Each row is a point on a landscape with many peaks, with its height.
From any point a climber steps to the highest of the 2 points nearest to it. It stops when none of these is higher. Distance is the straight distance between rows; heights are no part of it.
Moz (h 289): [103 115 114 180 143  71 119  52 113 191 147 126 124 133  86 148 135  72
 182 130 115 140 197 150 132  88]
meke (h 514): [135 142 123 110 138 114 172 115 163  81 144 101 176 125 103 148 144 161
 118 121 135  90 113 145 131  78]
Gigin (h 632): [ 60 111 153 168 106 104 109 123 100 138 151  75  61 156 117  98 129  76
 211 123 109  93 196 134 114 142]
daki (h 214): [108 126 131 194 162 100 104 158 126 137 118 131  68 154 156 100 106  94
 155 171 104 100 164 126  65 117]
reka (h 706): [108  88  98 122  96 118  94 120 120 171 138 119 125  86  78  94 134  91
 147  82 116 200 149 127 121 174]
zedo (h 484): [141 112 131  83 124 175 123 136 101 100 127 158 148  98 148  94  95 161
 173  98 119 123 172 148 194 148]
gulu (h 339): [158 114 113 104 156  87 120 152 105 174 136 123 160 109 172  90 170 176
  90 164 173  95 185 161 151 124]
voz (h 532): [111 139 150 100 135 147 113 171 120 129 107 118 117 144 138 140 191 131
 112 119 111 127 109 103  62 130]
rerid (h 103): [130  95  78  99 147 150 109 122 156 126  96 212  60 149 131 124 133 121
 112 184 174 166  83  93 129 113]
Mav (h 438): [130  50 153 157 158  78 123 155 124 129 154 136 149 179 137 129 163  86
 109 142  81 138 128 164 109 117]
riri (h 402): [123 125 136 149 118 107 146 128 154 108 142  80 128  78 110  88  92  90
 132 136 127 132 116 145 126 165]
dop (h 384): [133 173  90 156 109 110 147  82 157 140 135  99 125  95 147 150 104 168
  72 155 157 140 101  65 141  59]
ged (h 490): [142 139 137 118 140 145 142 166 160  75 133 112 166 136  99  75 144 187
 108 127 117  71 108 158 128 107]
kariz (h 518): [115 100 166  96 150 124 126 129  72 166  78 134 137 143 153 131 114 124
  95 182 139 101 161 148 160 162]
kibal (h 353): [130 128 121  86 148 151 162 163 138 103 100 196 145 172 128  80  77 124
 115 146 137  86 122 109 130 172]
bila (h 466): [130 142 147  80 108 144 159 122 114 110 138 115 146  83  69 144 138  97
 147  94 151 145 123 149 109 172]
gen (h 642): [138 129 168  98 146 174 149 126 140  89  82 150 125 129 107 138  87 120
 107 135 106 113 117 132 112 132]
Kob (h 597): [117  86 109 124 125  85 164 166 104 120 137 101 135  78  93 109 120 128
  52 117 104  95  95 108 203 156]
denu (h 485): [123 156 164 142 122 148 126 146 138 116 105 126 132 177 171 152 152 170
 137 119 152 115  90 104 144  92]
gebok (h 34): [ 82 152  90 123 131 119  99  62 167 152  88 134  87 116 151 112  93 132
 180 155 142 192  92 119 144  85]
Gudok (h 217): [167  67 117 155 119 105  86 199 116 142 154 118 108 114 124 121  97 107
  93 116 149 116 127 163 163 200]
zim (h 625): [133 140 145 163 116 183 111  90 124 168  87 175 111 213 104 149 140 132
 149 109 142 188  89 126 109 107]
vus (h 58): [116 140 107 109 145 120 115  93 174  99 114 119 119 147 170 149 112 131
 205 172 155 127  86 182 168  85]
mukid (h 439): [ 91 101 122 170 143  46 181  91 143 146 136 122 168 153 127 138 127  92
 142 131 169 163  74 112 135  74]
fusaf (h 455): [114  96 156 177 154 101 148 135 112 141 120 189 109 159  91 124 112  42
 108 123 108 140 136  75  84 128]
Fip (h 510): [160 157 162  92  84 195 132 150  99  96 155 126 132 183 156 108 148 157
 156  60  81 113 132 107 140 170]
Kuf (h 383): [122 109 115  98 163 114 171 165 140 123 114 174 152 121 132  92 110 109
  99 150 125 107 105  92 120 128]
nik (h 486): [157 156 164  89 124 185 119 159  98 106 114 139 127 172 120 134 178 188
 101 115  98 114 108 118  61  94]
pako (h 309): [148 160 125 164 148 153 140 181 161 113 130 126 125 172 131  80 128 138
  94 116  95 105 104 106  74 117]
gakas (h 198): [126 137  62  76 149 113 154 140 124 127 146 132 136  76  82 134 132 115
 119 114 109  69 127 139 194 164]
peg (h 412): [135 164 113 123 108  84 153  88 163 116 168  67 139  45 103 114  81 103
 123 121 157 128 121 155 142 163]
patep (h 350): [ 65 113  86  91 181  49 138 119  92 179  65 129 138 124 147  89 107 125
 105 166 134 114 127 150 146 143]
Givat (h 626): [139 118 114 158 127 106 187 135 141 128 152 114 165  99  95 112 108  98
  68 122 102 128 116  98 166 136]
zodi (h 315): [109 114  90  82 120 107 111  81 149  81 116 151 120  94 130 178 144 190
 160 133 137 117  89  85 202  58]
lep (h 538): [155 159 112  91 144 101 140 102  93 129 137 140 123  13  75 153 127 163
 110  88 147 100 146 115 167 123]
boba (h 682): [139 157 152 118 105 185 161  97 136  98 117 129 139 130  76 178 112 124
 105 117  84 134 114 107  93 127]
zanu (h 511): [141 144 126  97 119 173 146 107 101 145 115 173 160 103 134 125  93 121
 156 115 136 148 158 128 187 155]
raru (h 537): [158 185 112 119 107 144 145  45 122 131 132 140 151  67 132 139  69 179
 137  82 134 167 147 134 161  69]
sel (h 556): [193 139 112 139 131 147 128 102 137 104 122 150 127  91 103 163 132 165
  78 154 106  91 132  98 145  49]
gasa (h 400): [160 103 176 107 139 145 100 173 131  91 139 124 110 165 172 102 103 110
 101 134  71  95 139 122 106 189]
Dumi (h 693): [ 83 118 103 144 148 116 131 100 130 150 109 131 129 142 112  98  93  82
 171 142  88 135 148 141 130 137]
diduv (h 606): [ 88  84 182 146 106  87  91 147  99 131 142  71  76 158 127 104 133  81
 194 128 117 108 143 169 117 202]
lovov (h 575): [159 144 166 115 124 126 146 140 118 104 136  99 133 110 102 173 167 118
  75 163 122  73 132 146 115 135]
pili (h 666): [108 127 173 198 105 132 108 138 132 119 155  81  71 130 124 128 114  86
 191  99 118 140 172 134  86 161]
vosi (h 409): [110 157 111 146 134  83 143  72 170 151 133 103 147 103 115 125 123 119
 107 150 139 147 104 104  95  75]
lofil (h 228): [109 123 126 151 161 118 170 191 130  70 124 133 141 108 126 152 125 138
 123  56 132 121 110 130 173 136]
mamek (h 234): [130  83 128 128 133 103  91 215  97 133 123 100  86 106 149 110 127 137
  70 137 146  92 132 140 139 199]
fif (h 549): [119 165 130 169 141 102 160 101 171 103 132  94 153 128 143 124  92 109
 180 126 171 114 118 178 133 109]
baki (h 266): [185 145 172  88 101 191 144 118 101  97 135 184 147 119 112 137 135 162
 153 124 140 107 125 110 146 105]
Ponuz (h 411): [109 126 127 126 122 102 157 100 120 152 111 142 144 147 130 211 163 116
 100 140 169 146  91  72 175  83]
puge (h 171): [152 117  56  78 134 148 121 149 128 176 116 210 113 174 157 116 154 178
  91 177 168 127 134  65 103 118]
Rozi (h 20): [ 79 161  80 105 116 121 140  76 169 139 102 128 145 130 119 109 105 157
 164 115 130 183  70 101 117  74]
mes (h 585): [121 126 109 172 122 119 163 105 149 112 173 106 160  98  98 179 116 110
 128  69 145 156 146 141  84 138]
rinep (h 592): [ 82 104 150 104 141  99 142 169 103 114  94 103 114  91  85 127  95  90
 116 124 162 105  95 153 124 197]
nifev (h 301): [132 106 118 187 140  93 107  48 156 142 144 123 140 131 111 159 107  90
 167 127 114 170 185 171 120  72]
bufa (h 501): [148 104 130 123 123 136 150 170  81 116 149 166 147 100  92 105 194 186
 119  77  94  78 122  64 151 120]
Zokud (h 482): [ 97 110 175 164 150 108  94 152 107 151 103  98 136 202 166  94 162 130
 123 115 117 107 141 161 124 158]
rov (h 460): [144 110 156 141  88 138 118  97 142 112 152  98 156 167 172 178 184 146
  92 144 108 128 121  86 148  74]
Nit (h 631): [127 130 121 179 107 148 158  83 158 116 147 114 144 141  96 179 110 113
 100  94  80 159 138 110  79 125]
Pezad (h 598): [126 100 121  75 112 143 105 110 100 178 107 110 148  91  93  80 152 147
  78 126  94 170 152 139 114 143]
meguf (h 413): [130 138 131 135 102 164 106 116 110 126 122  96 117  70 123 103 103 153
 124  88  86 210 146 155  63 133]
Rup (h 564): [149 156 203 141 110 137 113  98 140 109 136  86 131 208 149 145 142  94
 124 118  83  95 124 135 112 167]
veri (h 337): [ 96 130  67 118 138 126 145 114 165  74 115 130 134 137 146 196 121 185
 148 105 122 118  81  98 192  58]
tura (h 509): [123 141 115  84 139 125 124 155 115  98 141  97 158  89 131 101 166 191
 166 102 140  92 146 157 163 103]
tukun (h 608): [137 188 112 166 103 144 167  94 141 140 140  95 147  84 110  99  85 166
  81  96 112 160 138  98 128 104]
telut (h 451): [126 134 118  98 166 130 110 136 131 118 117 130 122  95 120 170 145 117
 142 128 117 133 158 172 103 106]
Kilob (h 280): [114 166 190 173 129 141 138 135 149 126 109 105 132 187 110  85 131 130
 109  98 119 120  90 120  66 132]
Rofat (h 497): [112 142 125  94 149 128 137 112  95 136  89 143 134  52  94 162 118 126
  92  85 146 173 145 132 119 125]
kifab (h 573): [142 101 129 163 141 119 101 122 173 123 131 136 129 155 154 132 122 101
 139 169 110 137 112 144 109  83]
Rabek (h 515): [135 165 127 157 124 151 131  94 146 119 119 119 141 136 148 169 121 164
 144 119 174 154 112 138 148  72]
kif (h 664): [155 173 118 158 116 147 176 132 143 150 158 130 159 122 119  96 124 129
  80 133 126 121 123  74 142 116]
zegov (h 295): [116 105 100  63 162 112 133 123 128 101 110 167 152  85 133 138 133 157
 130 145 109  92 114  97 184  71]
vit (h 571): [ 73 102 156 105 121 116 132 170 125 123 113 123 112 126  95  80 123  82
 160 107 156 136 102 130  87 199]
Motuv (h 547): [142 117 108  99 125 148 124 197 119  92 154 139 143  98 143  87 170 191
 150  91 108  95 139  99 148 115]
nago (h 502): [140 111 118 161  74 135 129  97 136  93 194  83 178 141 168 187 169 183
  99 105  99 103 163 114 143 107]
vos (h 572): [ 94 141 138 212  91 113 149  85 149 137 145  91 121 173 108 144 113 107
 130 117  88 130 137  79  87 119]
depa (h 319): [150 112 139 121 163 103 133 189 107 127 137 120 134  91 144 119 174 147
  83 133 158 105 142 140 126 113]
doki (h 444): [104 111  94 140 122 142  84  96 155 162 101 111 106 174 155 141 176 164
 120 166 101 171  99 122 124  65]
bupa (h 640): [171 141  77  63 140 134 111  99 103 171 135 191 147  83 145  80 105 170
 127 108 113 167 168 112 147  96]
fotom (h 577): [103 155 190 162 115 155 108  87 110 145  98 134 114 213 120 151 132 115
 148  85 101 165 120 105  72 127]
Pupu (h 149): [141 135 111 203 157 154 122 153 124 157 129 140 107 153 142 103 100 114
 113 109  78 137 157 147 118 160]
Gor (h 533): [113 159 120 129 134  96 176 107 178 100 165  84 164 109  89 115 137 126
 147 115 166 106 103 177  97 115]
kotav (h 653): [170 179  87 117  84 168 151 121 103 150 174 180 144 126 136 122 156 186
 145 111 140 154 117  80 127  80]
Pip (h 558): [132 125 147 121 115 170 128 158 116  94 131 103 132 165 123 125 128 165
 126  56  67 136 116 154 132 146]
Dumif (h 487): [124 118 188 173 122 134 116 125 111 151 119 130  93 167 109 125 121  64
 106 115  90 124 145  98  90 172]
Mez (h 386): [ 78 113 174 148  73 115 148  87 140 109 144  72 164 141 137 142 123 111
 140 104 110 172 125 118 115 149]
pafuv (h 218): [159 140  87  93 123 184 122 139 117 144 122 209 115 187 155 133 141 166
 130 147 133 100 124  89 136 120]
Buvov (h 522): [158 127 125 142 107 129 131  99 174 142 154 157 123 135 177 116 107  69
 136 205 146 146  91  73 149 117]
benod (h 601): [161 157  96 124  74 151 147  98 103 109 190 143 157  89 138 146 143 194
 147  98 103 146 151  74 137  82]
Pila (h 398): [135 112 164 109 120 113 149  98 119 152 107 153 145 129 134 167 143  94
  91 187 156 134 107  78 143 100]
Fivi (h 553): [157 166 114 143 101 165 129  91 167 165 139 146 127 148 139 108 110  92
 128 208 119 122 127  92 107 112]
Sas (h 570): [110 190 146 157 122 142 139 125 150 120 114 105 115 126 166 107  97 125
 174 155 162 130 123 134 102 130]
movo (h 475): [ 86 159 121 112 119 142 127 124  98 153 105 104 126 136 132 169 161 118
 136 131 125 123 142 118 140 154]
bugut (h 545): [131 147 106  96 109 176 120 178  84 146 142 120 127 156 129 100 165 160
 136  89 124 117 145 146 106 196]
zigus (h 43): [120 144  81  98 144 111  78  46 169 158 100 138  60  94 144 143 119 132
 146 195 150 153  85 134 154  84]
Gevob (h 543): [ 84  70 138 105 120  88 115 174 118 135 118 104 101 140 111  49 112 121
 119 156 133 107 123 135  77 217]
bir (h 425): [104 122 145 144 136  80 172 102 149 119 122 105 171  99 124 132 114 105
  95 122 166 172 100 119 124  79]
gib (h 237): [121 144  80 128 136 126 112 175 139 131 144  91 113  92  96  91 152 157
 117  96 113 139 127 163  77 149]
Fuzu (h 465): [176 130 111 140 166 136 112 118 132 135 128 175 151 104 171 136  97 154
 141 141 144 116 155 148 226  70]
peb (h 418): [135 138 170 102  90 145 125  95 127 151 144  91 181 108 134  91 151 121
 134 131 135 174 155 145 112 130]
Buso (h 589): [137 126 187 152 169 120 124 151 103 124 101 156 106 102 103 144 103  76
 131 122 167 124 152 167  85 146]
gub (h 611): [116  98 187  91 164 134 134 158 104  95  81 142 114 125 105 131  89  97
 106 131 143 116 121 154  95 190]
mulit (h 605): [102 114 113  99 128 147 130 162 120 110 118 122 144 133 144  92 142 155
 122 100  73 125 125 129 155 136]
labe (h 604): [123 157 136 134 153 103 141 119 125 136 110 140 118  77 150 147  87  78
 123 167 146 137 135 112 131 127]
Pidu (h 541): [137 131 114  74 133 166 126 130 114 154 113 197 141 101 183 112  98 120
 172 127 160 176 159  90 155 137]
Zilap (h 204): [161  72 136 148  98 104  55 177 116 173 150 115  83 145 108 124  95  81
 145 116 150 118 145 160 138 233]
pame (h 415): [147 138  67 131 165 157 142 178 127 106 121 188 133 141 124 162 159 173
 125  81 101 120 125 114 147  80]
Gamu (h 720): [166 182  85 126  88 166 170 129 117 161 182 170 153 113 132  82 133 146
 126 135 123 107 143  77 142 123]
pupe (h 489): [155 134 121 173 151 125 120 135 140 130 122 148 132 141 184 146 130 151
 132 137 190 141 109 161 196  79]
roka (h 662): [ 96  81  92 130 101 126  97 176 104 161 149 121  91 109  91 137 164  93
 143  86 101 163 137 126  89 196]
bori (h 431): [ 89 169 130 135 139 104 178 138 107 154  86 133 147 131 113 169 145 130
  86 114 152 119  97  87 143  96]
sed (h 469): [114 107 125 106 143 118 112 134 145 126 132 120 162 135 108 111 169 116
 157 117 109 148 139 183  94 130]
nug (h 77): [175 146  54  72 112 130 109  76 190 122 170 164  90 102 128 137 148 156
 144 167 174 136  98 103 166  65]
betut (h 581): [175 134 101  70 113 172  97 102 124 148 147 193 147 103 168 111 117 147
 161 135 146 202 153 125 123  97]
Pusak (h 728): [133 157  63  58 167 124  98  97 114 179 102 165 122  91 157  85  95 162
 122 139 126 157 176 137 101 138]
Mev (h 495): [109 121 152 115 150 147 100 153 129 143  93 154 124 182 162 119 163 145
 134 142 147 146 111 112  93 105]
sotaf (h 278): [119  94 148 187 127  91 123  92 113 172 138 129 105 123  47 108 118  68
 143 131 111 139 191 146 107 123]
pelos (h 641): [112 118  75  57 166 125 107 137 133 134  84 154 130 120 151  81  93 152
 132 167 112 112 165 145  98 143]
pedab (h 544): [114  84 153  81 149 117 119 124 102 140  70 170 125 176 180 143  87 102
 137 207 146 111 148 125 122 172]
lup (h 368): [134 141  77 144 152 139 131 142 126  90 113 166 135 124 136 162 131 207
 154  83 128 100 111 118 196  45]
tava (h 369): [ 83 120 130 126 150  70 123 113 101 186  91 125 145 148 159  84 133 107
 128 199 157 111 132 131 120 124]
nepa (h 216): [109  95 114 114 167  81 163 169 121  91 135 129 150  88 136 131 104 116
 136  84 140 126 120 159 218 132]
mub (h 449): [149 175 107  85  99 147 177 113 147 122 182 120 161  57  92 115 140 113
 141 110 159 137 129 116 102 133]
rofur (h 401): [114 129 101 108 118 145 102  77 138 136 121 126 149 137 143 171 159 146
 146 135  80 173 139 128 121  70]
Kodu (h 584): [132 142 191 147 137 127 136 144 103 128 112 124 104  90 143 167 104  89
 123 127 157 148 141 121 123 163]
vike (h 182): [119 138 120 166 116  90 157 117 106 168 150  98 143  92 114 182 142  82
  99 113 144 141 157 128 162 162]
dagis (h 458): [105  72 172 178 156  85  95 165 121 139 149 109 133 183 156 108 178  99
 157  95 116 153 142 154  99 116]
til (h 464): [142  95 147  93 148 130 133 160 152  88 132 129 181 144 158  41 141 172
 130 140 123  99 137 176 138 108]
Sut (h 253): [125 105 139 163 141  98  92 188 104 143 123  80  80  94 138 117 138 106
  88 154 125 110 151 144  72 167]
kabe (h 267): [135 102 137 157 148  97 113 138 116 167 129 112 106  88  69 118 139  89
 106 159 121 131 165 157  71 144]
rega (h 239): [100 151 163 130 143 138 158 176 111  85 104 107 120 130 139 151 108 134
 136  83 142  96 101 152 151 161]
napem (h 367): [121 111 179 148  91 120 163 117 157  73 173  88 153 158 136 149 123  70
 151  99 114 129 111 115 122 181]
suzek (h 259): [117  71 167 173 137  70  84 112 122 134 126  61 110 108  72 128 127 104
 113 149 105 144 150 191 100 127]
gok (h 481): [124 115 163 134 125 136 136 108 109 105  96 130 159 117 165 161 105 174
 122 103 123 135 136 119 223  93]
dov (h 516): [ 96  63 103  75 135  74  98 175 124 130 126 107 128  81 127  62 125 109
 125 158 146 142 137 149 101 189]
Buba (h 483): [148 154 156  93  87 158 130 164 102  77 173  95 145  91 124 102 154 184
 168  82 148 106 137 163 132 142]
funik (h 507): [127 142 145 130 102 136 147  52 120  95 120 114 155  72 133 171  79 184
 115 119 141 127 143 101 176  78]
kamu (h 313): [118  82 157 174 134 106 101  57 152 133 134 140 128 192 110 139 118  88
 210 151 113 149 155 176 130  71]
gifas (h 530): [154 147 184 156 109 165  99  86 111 155 117 119 113 198 144 164 143  98
 108 118  67 134 144 102 110 157]
Pom (h 609): [145 127 118 160 140 129 134 131 165  96 139  92 131 136 174 141 124 140
 113 154  89 108 122 132 150  92]
Fegab (h 513): [123  96  84 150 149 119  91 140 170 126 103 155  89 155 173 135 120 136
 117 172  99 149  82 114 132  72]
dibi (h 496): [119 123 149 136 139 146 109 141  74 156  96 109 121 142 138 169 154 124
 100 134 120 109 172 168 162 170]
megek (h 436): [121 137 163 197 135  99 128 142 157 146 136 140 137 200 145 111 147 114
 157 119 175 146  85 109 107  92]
mevun (h 546): [109 168 103 172 123 130 147  92 138 126 152 133 162 142 117 181 115 154
 132  79 168 170 137 132 103  82]
tib (h 236): [ 87 118 162 173 168  76 122 169  81 146 114 141  89 154 153 134 144  85
 151 152 148  98 147 133  93 146]
pid (h 263): [115 138 209 157 165 124 126 143 112 122  86 141 113 189 125  83 101  99
 129 126 157 105 114 131  77 149]
Tuta (h 421): [115 125 136 136 137  99 139 117 130  92 144  99 127 115  97 205 136  64
 146 147 133 107 127 164  99 155]
gepa (h 399): [164 138 104 112 138 158 134 122 117 103 133 146 124 120 144 172 101 125
 124 158  77  55 156 143 187 128]
moluf (h 64): [126 145 116 120 124  92 127  63 175 105 148  97 156 135 165 171 116 151
 160 160 181 117 100 178 197  77]
Pavi (h 279): [131 147 142  66 129 148 152 112 120  83 113 158 153  76  93 134 119 155
 130 140 128  99 110  99 153  82]
zezi (h 120): [130 153 102 193 122 163 118 130 157 135 122 140 123 158 177 149  92 123
 147 101  97 160 133 131 138 116]
Ramu (h 387): [119 148 148 136  89 129 159 148 153 102 157  83 133 121 152  98 110  94
 140 126 124 101 115 112 144 189]
mana (h 655): [ 69 143  75 119 177  62 122 100 121 185 121 134  99 109 112 133 127  62
 165 153  97 120 153 132 118 126]
kegi (h 461): [148 140 104 140 143 148 156 160  93 126 129 175 137 132 100 158 171 181
  92  95 100  80 122  70 143  88]
pokiv (h 568): [127  75 124 119  94 123 120 188 106 109 126 107 115 100 102 119 103 145
 101  81 112  98  99 126 218 185]
zazog (h 566): [105  91 143 104 140 108 104 180 101 155 125 119 120 135 136  97 191 122
 101 126 137 151 137 109  64 173]
Kalus (h 457): [ 74 141 120 200 142  79 178 116 146 154 120 133 154 191 113 111 123  95
 162 120 160 126  83 112 125  97]
zona (h 685): [112 129  89 141 140 158 100 106 133 172  91 164  99 204  95 131 138 134
 170 157 127 150 109 145  97  98]
fum (h 456): [147 103 144 134 138 131 124 146 132 121 134 160 130 168 214 144 107  88
 141 158 111 126 123 107 174 136]
Morip (h 407): [107 147 149 149 127 122 161 109 151  64 133  80 134 130 142 225 114 116
 131 134 125  84 127 157 119 134]
guzo (h 432): [158 145 134  98  91 174 118 127  77 110 141 123 119  93 109 114 120 194
 127  76  81 194 158 181 104 122]
vokom (h 454): [ 61 158 102 106 160 133 158 152  91 175  82 142 132 141 106 147 152 108
 121 131 154 115 118 109 137 158]
Kilam (h 583): [126  97  97  34 173 114 111 132 130 110  88 164 144 145 171 130  93 136
 139 200 158  97 154 142 132 134]
Luren (h 433): [119 129 116 137 147 113 118  95 146  83 138 119 123  97 105 219 118  88
 159 130 115 148 156 153  74  99]
Pir (h 181): [127 141 125 217 165 131 107 137 138 166 106 170  87 187 150  90  69 114
 150 136 117 130 140 126 103 114]
Kiger (h 599): [114 184 152 122 131 174 118 166 111 119 113 114 104 119 150 123 112 131
 183 119 145 126 138 146  79 168]
vem (h 529): [ 90 113 144 177  92  76 160  95 149 130 160  82 103 145  95  99 121  64
 155 167  82 113 135  93  87 117]
vosu (h 588): [108 124 168 160 116 112 114 122 136 109 145  57 114 173 116 119 142  95
 159 130 101  89 122 176 118 178]
Dibed (h 308): [149 111 116  94 146 150 123 137 146 128  90 201 134 236 154 102  92 145
 123 161 139 116 135  95  88 176]
Bamu (h 459): [169 125 138  88  91 183 130 126 105  93 140 137 144  90  85 106  96 169
 141  89  95 141 162 193 156 162]
Gami (h 500): [ 78 130 125 179 132  98 153 165 130 143 112  77 143 131 108  98 134 134
 121  82 137 129 101 149 122 149]
lut (h 582): [105 169 126  84 117 117 161 115 127 112 117  97 123  48 117 146 106 104
 114 155 151 113 112  95 118 133]
Savom (h 441): [174 151 144 119  96 183 100 116 121  98 117 134  99 158 140 138 170 215
 112 152 111 118 102 101 106  56]
fel (h 405): [176 150 121 127  99 190  87 113 145 130 133 146  71 156 161 157 184 185
 120 162 162 163  99 107 108  77]
vufog (h 477): [ 66 167 107 185 132  88 187 131 143 139 133  88 140 155  81 108 111  83
 161  95 140 110 106 128 118 159]
kozo (h 349): [131 100 128 159 131 154  87 113 180 107 119 166  77 191 130 174 155 137
 157 133 153 189  77 139  96  76]
Seron (h 414): [132 128 158 182  99 123 131 100 196 114 136 126 118 203 162 106 126 114
 146 138 169 159  52  90 131  98]
bobi (h 355): [123 134 120 103 159  76 101 117  90 194 120 109 141 106 154 123 180 124
 111 185 174 106 166 161 122 135]
rugu (h 69): [159 151 102 105 120 109 131  69 189 120 166 143 129 106 154 161 127 112
 160 168 201 139 103 132 170  77]
Sipe (h 660): [148 104 118 139 122 144 130 154 154 106 150 115 157 119 159  71 118 142
  99 126  72 127 141 116 165 115]
supi (h 417): [120 116 122 134 155 108 162 159 140 143 112 198 107 153 131 116  95  64
  87 172 124 118 105  61  83 142]
mari (h 523): [119 113 134 159 116 100 137 162 111 148 145  65 148 120 120  88 136 137
 106 105 159 107 100 169 186 173]
depi (h 445): [187 132 141 123  62 179 122 159  52 130 170 132  97 112  80 150 181 189
  93  79  91 116 149 106 126 171]
rel (h 554): [195 140 148 110 141 149 139 126 123  98 133 152 133 106 102 152 139 153
  96 182 133  45 140 146 130  91]
Suku (h 435): [161  81 177  86 134 141 113 171 144  71 150 143 153 160 196  66 119 136
 127 135 104  98 135 139 137 141]
fuvuv (h 488): [159 151 140  88  76 195 121 168  61 119 156 140  90 142 122 111 153 180
 119  81  80  96 140 103 128 202]
punov (h 252): [136  50 183 137 136  95 112 135 132 114 133 113 126 129  53 144 127  79
 118 111 111 142 138 192 104 165]
Nirab (h 427): [175 111 159 115 132 161 124 145 119 101 128 166 120 129 191 134  90 132
 125 154  94  87 157 108 179 139]
Vapa (h 429): [142 170  89 104  75 124 144 119 153 124 177  72 130  44  67 119 106 134
 139  91 172 133 109 148 123 178]
podi (h 610): [101  80  82 118 139 118  92 192 107 164 140 131 122 156 111 118 190 122
 130 100 120 129 167 147  78 193]
Zemo (h 508): [113 115 157 115 114 142  98 165 108 135 132  85 145 180 144  92 194 150
 144 102 117 117 134 164 121 179]
Kigil (h 569): [134 165 105 148 145 118 163  79 146 132 125 124 158  68 109 102  70 139
 103  85 126 162 142 144 173 106]
Vupa (h 403): [113 141 169 142  70 139 139  91 122 155 135  67 163 147 109 110 153 115
 146 104 141 149 145 156 131 174]
Geve (h 377): [156 117 138 156 140 174  78 131 160 109 100 143  54 183 159 165 178 173
 122 147 171 151  77 134 122  94]
rap (h 128): [120 107  74  97 161 124  93 136 141 160  95 198  97 136 146 123 137 133
  94 193 150 154 126  79  83 104]
nera (h 370): [170 160 187 115 153 156  94 148 123  93 119 133 101 175 190 132 123 120
  98 131 100  81 121  97 102 137]
Goke (h 492): [135  74 120  73 136 136  97 155 149 115 141 120 149  99 103  66 130 124
 132 132 118 147 157 174  81 172]
tokib (h 654): [ 99  98 108 121 116 137 104 125 114 177 108 127 131 108  93  44 107 129
 109 110  95 183 151 141 111 184]
zem (h 480): [129 146 121 126  78 164 133 134 101 130 135  80 107  68 114 109 111 151
 100 107 105 134 136 105 138 166]
nagef (h 300): [173 114 117 124 177 136 113 193 115 115 135 153 131 122 112 127 146 158
  88 117 149  78 168 184 123 136]
felot (h 88): [155 123  56 106 135 143 140 119 186 112 140 188  79 118 126 130 134 122
 123 185 174 143  61  81 165  92]
Gumo (h 437): [151 114 177 126  87 138 136  76 142 124 141  97 177 136 127 138 156 133
 108 159 116 138 134 123 120  86]
Beba (h 633): [119 135 162 145 117 157 107 140 128 102 133 102 115 130 150 145 128 116
 185  83 108 167 145 163  73 157]
rur (h 542): [118  91 139 136  76  95 137 174 106 125 161  75 137 138 131 127 140 113
 107  95 122  99  89 132 213 200]
fitok (h 341): [161 152 142 153 155 140 121 174 170  88 142 157 117 195 171 116 125 122
 102 137 119  80  76  97 113 113]
Sunev (h 385): [ 99 117 159 126 123  84 124 102 110 180 112 118 141 132 161 125 162  86
 129 200 165 156 110  84 122  98]
vobe (h 478): [113 142 142 103 138 124 145 101 113 145 112 143 134  71  60 128 113  74
 117 121 132 162 135 129  85 163]
Bofef (h 256): [156 131 138 153 128 142 120 186 123 140 135 103 120 114  67  95 144 150
  80 100 142 126 122 157  71 159]
vodal (h 627): [100 146 102 145 154  72 130  89 132 160 113 144 112 106 137 176 112  67
 167 155 156 148 130 116 127  93]
fiku (h 517): [133 124 116  92 148 110 115 136  97 139 128 127 132  37  97 125 133 149
  98  67 153 142 142 153 165 132]
kavar (h 208): [134 102  92  85 142  97 144 156 127 109 152 129 129  62 114  98  84 104
 133 112 131 102 121 155 208 180]
rav (h 560): [115 196 105  85 134 100 169  96 116 136 136  93 135  33  95 143 112 150
  92 118 145  82 125 108 149 111]
vivu (h 276): [164  92 112 123 132 133  95 187 119 149 139 118 135 108  76  92 133 177
  77 104 164 109 143 206 121 173]
daza (h 254): [207 133 165  96 118 188 119 111 144 111 144 194 140 159 134 154 126 120
 154 151 166 124 127 130 141 114]
dakil (h 51): [122 145  73 107 138 123  84  86 177 136 130 126  86 141 157 140 151 124
 184 221 173 118  97 156 132  95]
Lebas (h 512): [156 141  93 114  80 142 139 115  74 120 155 116 114  29  84 157 123 160
 100  93 113 128 153 104 166 153]
gid (h 260): [154 103  74  71 143 145 111 134 140 121  96 200 121 225 164 134 122 181
 139 176 149  88 147  99 153 143]
Sela (h 251): [ 98 150 189 171 158 101 157 134 111 119  96 104 121 169 126 157 116 105
 130 125 150 101  94 140 125 135]
Fide (h 448): [124 137 114 128  62 150  96 128 103 148 121  76  83  68  93 125  98 140
 116  85 109 192 116 129 107 181]
zudi (h 491): [126 104 131 153 109 139 130  99 151 162 129 164 129 193 173 139 116  65
 140 183 106 156 107  76 167 120]
Riku (h 756): [100 138  90 132 165 140 115 116 136 163  71 162 133 156 125 123 109 135
 143 139 123 137 135 158 129 109]
Raram (h 600): [166 166 109 134 111 173 125 113 143 135 133 141 112  99 140 143 111 132
  92 187  91 118 125  84 112  88]
Senek (h 548): [162 129 138 159  79 148 136 143 102 108 180 106 148 122 163 165 166 188
 104  77 103 140 155  83 134  94]
Ziz (h 328): [114 108 163 156 122 141  88  89 160 113 127 145  94 197 135 150 148 122
 216 132 145 165 130 152  88  76]
luni (h 190): [120 125  93 108 118  94 165 135 118 122 169 104 153  88 102 188 162  87
 119 106 138 101 132 142 196 174]

Call two points neighbours if one is among the 2 nearest of the other. Go from one point of each pair to the other, from neighbour to neighbour, staying as high as possible. Name the lowest point that can't be avoided.
Nit, reka: denu
Riku, boba: Kodu
bugut, Kalus: depi
pili, boba: gifas
gub, Pusak: meguf
bugut, Sipe: fuvuv
lovov, Raram: rel

Where does a climber stop that starts at each point below?
Moz: reka
napem: Riku
luni: pili
meguf: Riku
